A landscape with many peaks, sampled at points; each row gives a point and its height.
From any point a climber takes the steepest step (rise divided by distance) to one of its 2 nearest points. It stops when none of these is higher. Distance is the straight distance between rows; heights are no part of it.
Vak: [ 13  -7 -11  -3  18 -14   3  -8 -11  17 -28 -14  -7 -14 -11  -7   5 -20
 -10 -12   2  -3   5]  h=385
fide: [  2 -12  -3  14 -23  -1  25   8  -8  14   9  -5   4   7  13  16 -10   8
  -4 -27  -7  -1  -5]  h=140
lizi: [ -5  10  22  -3  15  -1   4  21  10 -17  -3  -9   3  15 -25 -15  18  17
  -6  11 -20  -5  10]  h=488
seled: [  2 -23   7  13  14  -8 -14  -6  -7   0  -3  -7  -9   8 -25   4  -8   3
  -9  16  -9  -8   6]  h=484
Mekag: [ 10 -11  -6 -11  -3  -7  11  10   2  30  -3  -6   0  -7  -3   1  -9  -3
  -3 -20  -7 -13  -8]  h=418
dip: [-15 -10  10   6   2  14  24   8  16   0 -10 -18  16  13  -9 -20   9  -2
 -15  -1  -1 -14  12]  h=111
Pumig: [ 17  -4  10  -4  -3   6   4 -15  21  -2   6  -2   5   1   7  22  25 -17
  -1  -5   2  -3  -4]  h=680
neda: [ 15   3   9   5  -9 -14   8   5 -25  -2 -17  -7   2 -11  -1   4 -12   5
   5  -7 -14  -2  -3]  h=105
bor: [  7 -15   1  13  -7   6  -9   5  10 -27   3  -9  12   8 -13   8  17  -3
  -6  15   0  -2  20]  h=416
fudut: [ 17  -6  20   5  -8 -13 -30  13  -8  -8   4   4   0   0 -10   6   1   3
   1  21   5   0   9]  h=711
gik: [ -1 -14  -5   1   6   5 -14   4  23 -28  12   9   0  -2 -14  -5   5  13
 -11  33  -7   0  12]  h=463
Tof: [ -4   9  -3 -23  32 -15 -20  -1   4  16 -12  11  -2  16   1  17  16   9
  12  -3 -21   1 -21]  h=533
suvi: [  1  -8   0  23 -27   6  10   0 -28  -6  17  -3   6 -30  18  -5 -14   0
   1  -3  -5  -2   2]  h=830
roni: [ -8   3 -11  -2 -12   4 -21  12   7  -1   6   1   6  -5   8  -3 -14  10
  -4  10  19  10  19]  h=265
bez: [  5   0   4  10  25 -19   9 -16  12  11 -16 -10   5  -4 -17   5  30  -5
 -24 -12 -12   4   9]  h=546
lur: [ 23  -2 -37  -2   4 -12   6  -7  -9  15 -13 -14   7 -12   1   3  -2 -21
  -6  -5   3  -7  -1]  h=293
Zib: [-13  10  18   6  10  10  12 -18  23  -5  -5  -5  -8  -3  -1 -19  18  -9
  -2 -20  -9   7   2]  h=545
gafer: [ -5  21  29  10  14  12 -10   4   4  -7  -5 -20  16  10   6  -2  18  13
  -7   6  -2   6   7]  h=745
ref: [ 14 -10  10   1  19  -7   8 -19  15  -3  -1  -7   3   3   9   7  39 -10
   0 -13 -11   0 -16]  h=773
vab: [  5  -9 -12  -2 -17   7  10   9   7 -16  10  29 -13  15 -14   4   2 -14
   6   9   3   1   8]  h=585
bif: [ -7  13  -9  -9 -15   3  19   5 -19  12  16  -6   6   4  12  12 -13  21
   9 -19  10  -2  -5]  h=247
Tuze: [ 10 -32   3  -5  -7  -1 -17 -10 -11 -15 -19   1  -5  -4   6 -13 -19  -8
  12   1   9  -5   2]  h=415
Misem: [  3  -3 -23   5  -6  11   7   3  -6   2  18  22  10  -3   8  -5  -1 -22
   9  29   3  -1 -14]  h=405
mibal: [ -8   7 -25 -17  -7  16  -9   2  12  -6  21  37 -26   6  12   5 -20  18
 -18  23  40   0   5]  h=334
Neb: [  0   2   9  20   3   7  11  -3  15  12  -2 -14  -3  -1  -3 -28  -5  -9
  -4 -19  -4   8  -2]  h=476
sode: [ -2  11  15 -16  14  25  12  -4   2  -5  -2   1 -12  -2   5  -2  23 -14
  -1   6  20  -8   1]  h=401
zuk: [-15   7 -13 -17  -2  16 -15 -15  20 -11  23  -9   0 -17   8  -3 -14  16
  -4  10  24   7  14]  h=291
noran: [  2   9  12 -14  -9 -16  -1  -6 -13 -15 -26  -3 -10  -7   3  -3  -8   0
  13 -27 -16   5  -6]  h=176
datez: [ -1   6 -10  -5  32 -17  -7 -22  -5  16   0   3 -15 -11  -6  15  18  -4
   2  -6   2  -1  -5]  h=437
Zaga: [  7  -3 -13  10 -12 -17   7  -1 -12   6  -1 -20   8 -17   8  -6 -16  10
  -5 -28   4  14  11]  h=302
Fadi: [ 10   6  12  14 -15 -10  -4  -1 -29  -3  25  -6   0  -1   4  10  -9  15
  12   4   8   6   6]  h=870
fab: [ -7 -17   6  13   1   3   4  -2   0 -17  -2   0   3  16 -17  13   6  -1
  -3  26 -10 -18  -2]  h=421
vofo: [ 22  -1 -24  -6 -14 -12  -3  20  20  29   0  -7   2 -13  -2  11 -17  -7
  -8 -27   3  -4   4]  h=336
debaz: [-12   8  20  -4   3   4   0  21  -7 -17 -17   3  -1  21 -15 -11   7   6
   5  -2 -25  -3 -10]  h=402
zun: [ -1  -1  -7 -35  -9  11  -5  23   1   0  23  43 -17   7  10   0  -9  23
  -8  12  24  -1   3]  h=377
sez: [-17  21   2  -2   2  24  22  -4   9   8  -5 -16   1   2   3  -1   5  -1
 -10  -9  -1 -13 -11]  h=390
Risaz: [  1 -27 -10 -16  -3  -8   1 -27   7   7  12  13  -4  -6   0  -6  -3 -10
  15  -3   1   5  -8]  h=540
mon: [-25  10  -7  -3   6   5 -18   4  -4   4 -15  15  -6   1  -3   6 -15  12
  -8   6  10   5  10]  h=239
gurig: [ 18   2   2  22 -19 -14  36   9 -20   6  -7  -9  14   1   0   7 -13   3
 -10 -18 -13 -10  -8]  h=57
puda: [  5  -9 -11   7  14  14  -5  -2  22   0  14 -10 -22  -7   0 -12   8 -10
   1   4  -1  -2  -4]  h=597
taga: [ -2 -15 -13  -4 -25   0  16   2 -23   1   2  -3  -2 -24   4  -3 -18   0
   1 -21   8  -6   7]  h=470
Guto: [ 12 -23  -8  -4  -2   9   7 -21   9   4  -5  -4   9 -10   6   4   9 -26
   7  -5   2  -7 -14]  h=606
noru: [ 15  -8  -2   7  13 -11 -10 -14 -29  -5  -2   2   7  -9   0  -4  -3 -10
   7  17  -6   7 -12]  h=558
potom: [ 12 -12  23   9   4 -14 -17  10 -20   9 -18 -14  -5   1 -14  -7  -9  -2
  -6   8   2  -2  10]  h=577
piv: [-12  25  18   9  -3  10  15  19  10  26  -7 -20   9  15  14 -13   7  10
 -10 -27  -3   4  -1]  h=472
moma: [  3 -30  -8 -15 -20   5   1 -21   0 -11   3   3   5   3   7   3 -10  -1
   4  -1  22  -5   1]  h=481
vugo: [-10  -2 -12 -23  -9   6  -5  21   4  13  11  28   2   5   3  -3 -18  10
  10   6  12  -5  -8]  h=439
lipes: [-40  16  16   2   9  10   2   2   3  -7 -16  21 -11  15   3 -10   8  10
  -7  13 -14 -11  -7]  h=175
gizuk: [  4  -5   1   5  16  15 -12  11  11 -14  12 -14 -18  -2 -14 -12   1  12
  -9  20  -3  -4   4]  h=520
rilok: [-13   6  21  -7  -8  -8   8  -6  -4   8  20   8   0  -5  -2  10   5  10
   9  -2   1   6  -5]  h=508
pez: [  1  -6  13  13  -9  -5   0   4 -14  -6  18 -11   7 -14  10 -10 -11  14
  10  17 -11   1  -7]  h=567
kef: [  1   8  14   2 -22  -4   1   7   3   0  29   6  -2  10   9  17  -4  25
  15  -8   6  13  -1]  h=604
Dukid: [-12  -6  11  14   9   8  15   7  10   5 -10   8  11   8 -11 -12  18  -8
  -4   3 -14  -5  -7]  h=136
Dide: [  8  12 -16  -9  13 -10 -26  -5 -15  -6  -9   6   5  -8  14  13   1  -5
   9  16  -5   1 -13]  h=747
Vizu: [  5  -1  12 -18  -2  11 -30  -1  -8  -4 -23   1  -4   5  14 -13 -16  -4
  21   0  16  10   4]  h=359
Sel: [-19  40  31   4   4   9  -3  17  11  13  -4 -19  11  20  11   2   6  19
  -8  -7  -6   1   2]  h=596
Livo: [ 17  -7   2  -6 -15 -17 -26  -1   0  -8  15  13  19 -17   2   1  -9  -7
   5  20   8   5  -6]  h=607
fupon: [  8   2   0   8  11  -4  29 -12  22   2   7 -10   1  -3  -9  -2  21  -2
  -8 -23 -17   5   0]  h=637
vumag: [  8 -16  -7   0  11  -4  12  -6  -7  14 -15  -2  14   6 -13   7  17 -18
 -16  -9  -4  -4   9]  h=474
kip: [  4  14 -26  13 -16  -1  -2   5 -15   0   3   2  21  15   7  18 -17  -8
   4   2  25   6   7]  h=272
Mimar: [ -8   2  12  -7   4  23  19 -15   9  -3   2 -21 -15 -15   6 -11   6  -9
  -7  -7   9  -3   2]  h=471
rin: [  8 -10  -9 -19  -2  -9 -27 -12  27  -4   4  21  13  -3  -4  -5 -11   2
   3  18  18   4   3]  h=554
megeg: [ -2   1  -3 -13  26 -13 -17 -19  -3   7  -3   8 -21   9   2  29  24  13
  12   8  -8   6 -11]  h=491
zuvo: [  0  10   8 -14  17  16  -9 -11   2 -11  17   1  -5  -8  -2  -6  12   2
  -2  21  26   6  11]  h=349
Gatul: [ -3  -6 -20 -14   4   8  15   3  15  -8  20  12 -16   0  -9   0   4  -7
   8   5  -5  -4  -5]  h=730
pevul: [-18  10  29   0  25   1   7 -11  -5  -9  -5 -23   5  11 -15 -10  23  10
 -10   9  -8   0   4]  h=599
vuza: [ 21 -27  -8  15  -5 -14   7  14 -15   8   6  -4 -16  -7  -6 -19 -15 -10
   9 -15 -21   7  -5]  h=282
Vuro: [ 15  -3 -38  11 -13 -11   8   6  -9   1 -15  -2  15   3   0  17  -6 -10
   1  -8   3   6   7]  h=222
vege: [-11  18  12  -3   0 -15  -8   6 -10 -30 -19  19  -5  20 -16  -1   3  -5
  13  -3 -20   9   1]  h=320
muka: [ 20 -11 -15  20   3 -21  -1 -14 -17 -11   9  -8  -6  -8   3  -8 -12 -14
  12   0 -14  13  -5]  h=379
Guta: [  1  -1  -8  16 -24   8   8   2 -11  -6  14  24  -4   2  -5  11  -8 -12
   2  19   4 -13  -8]  h=482
mibep: [-17  16   7  -2   7  -5  16  -5 -15  29   7  -4  -7   6   7   7  -1  13
   3  -8  -1  -8 -15]  h=394
zaba: [-23   7   8   3   0   4   5   4  12   5 -30  17   8  10  -7  -3   5  -5
 -18  13  -9 -16  -1]  h=155
sak: [  5  18  14   7  -3 -15  -6  -1 -11 -22 -10   9 -10   2   0   4   5 -11
  13 -16  -5  19   7]  h=248
gar: [  2   8 -30   2 -12   7  -2   9  -8  -4  16  16  21   9  11  -2 -19 -14
  11  21  23  12  -5]  h=340
Naf: [ 14  13   1 -13   2  -3 -15   2   3  10 -16   5   4  -3   0  20  -1  -1
   3   6  -2 -16 -15]  h=618
punit: [-17  16  -4 -10   9  17 -18  -8  13 -12  11  -4   0 -14  15  10  18  12
 -15  22  20  -2   5]  h=317
tem: [-41  26  10   1   7  15  -6   6  -6  -1 -14   8 -19   4   6 -11  -1   8
  -6  -5   1   9   9]  h=207
tur: [ 11 -10   0 -10  -5 -20 -18 -10  26 -19  10   4  23   6   0   5  -5   2
  16   1  -1  14  11]  h=517
Buvub: [  9  -4 -13  -7 -14   3   2  26   7  16  -1  14  12   0  -4  13   0  -4
   8  -1  -3 -11 -11]  h=522
fus: [ 14 -11  -1  19  -1  -5  -7  14  10  16   2  -2  -6   4  -2 -22 -16 -14
   7 -20  -7  11  -1]  h=406
tifir: [-10  -2 -12  20  -4  -3   7  -6 -11   1  -5 -19  -8 -18  11   4 -13  20
 -15  -9  -9   5  17]  h=224
Pur: [-23  18   7   1   7  23  14   3   5  22 -18 -27  -8   0  13 -16  -9   1
  -4 -28   0  -7  -4]  h=369

For each start below, name the point where the climber stops.
Dukid | Mimar
Vizu | ref
gurig | Fadi
neda | gafer

Call two points neighbours if one is among the 2 nearest of the other. Go from one point of each pair to the other, from neighbour to neighbour, staying as high as possible. Name the lowest point that can't be avoided.
Dide / Gatul | Vuro
Mimar / gafer | Pur
fudut / Gatul | bor
Fadi / suvi | pez
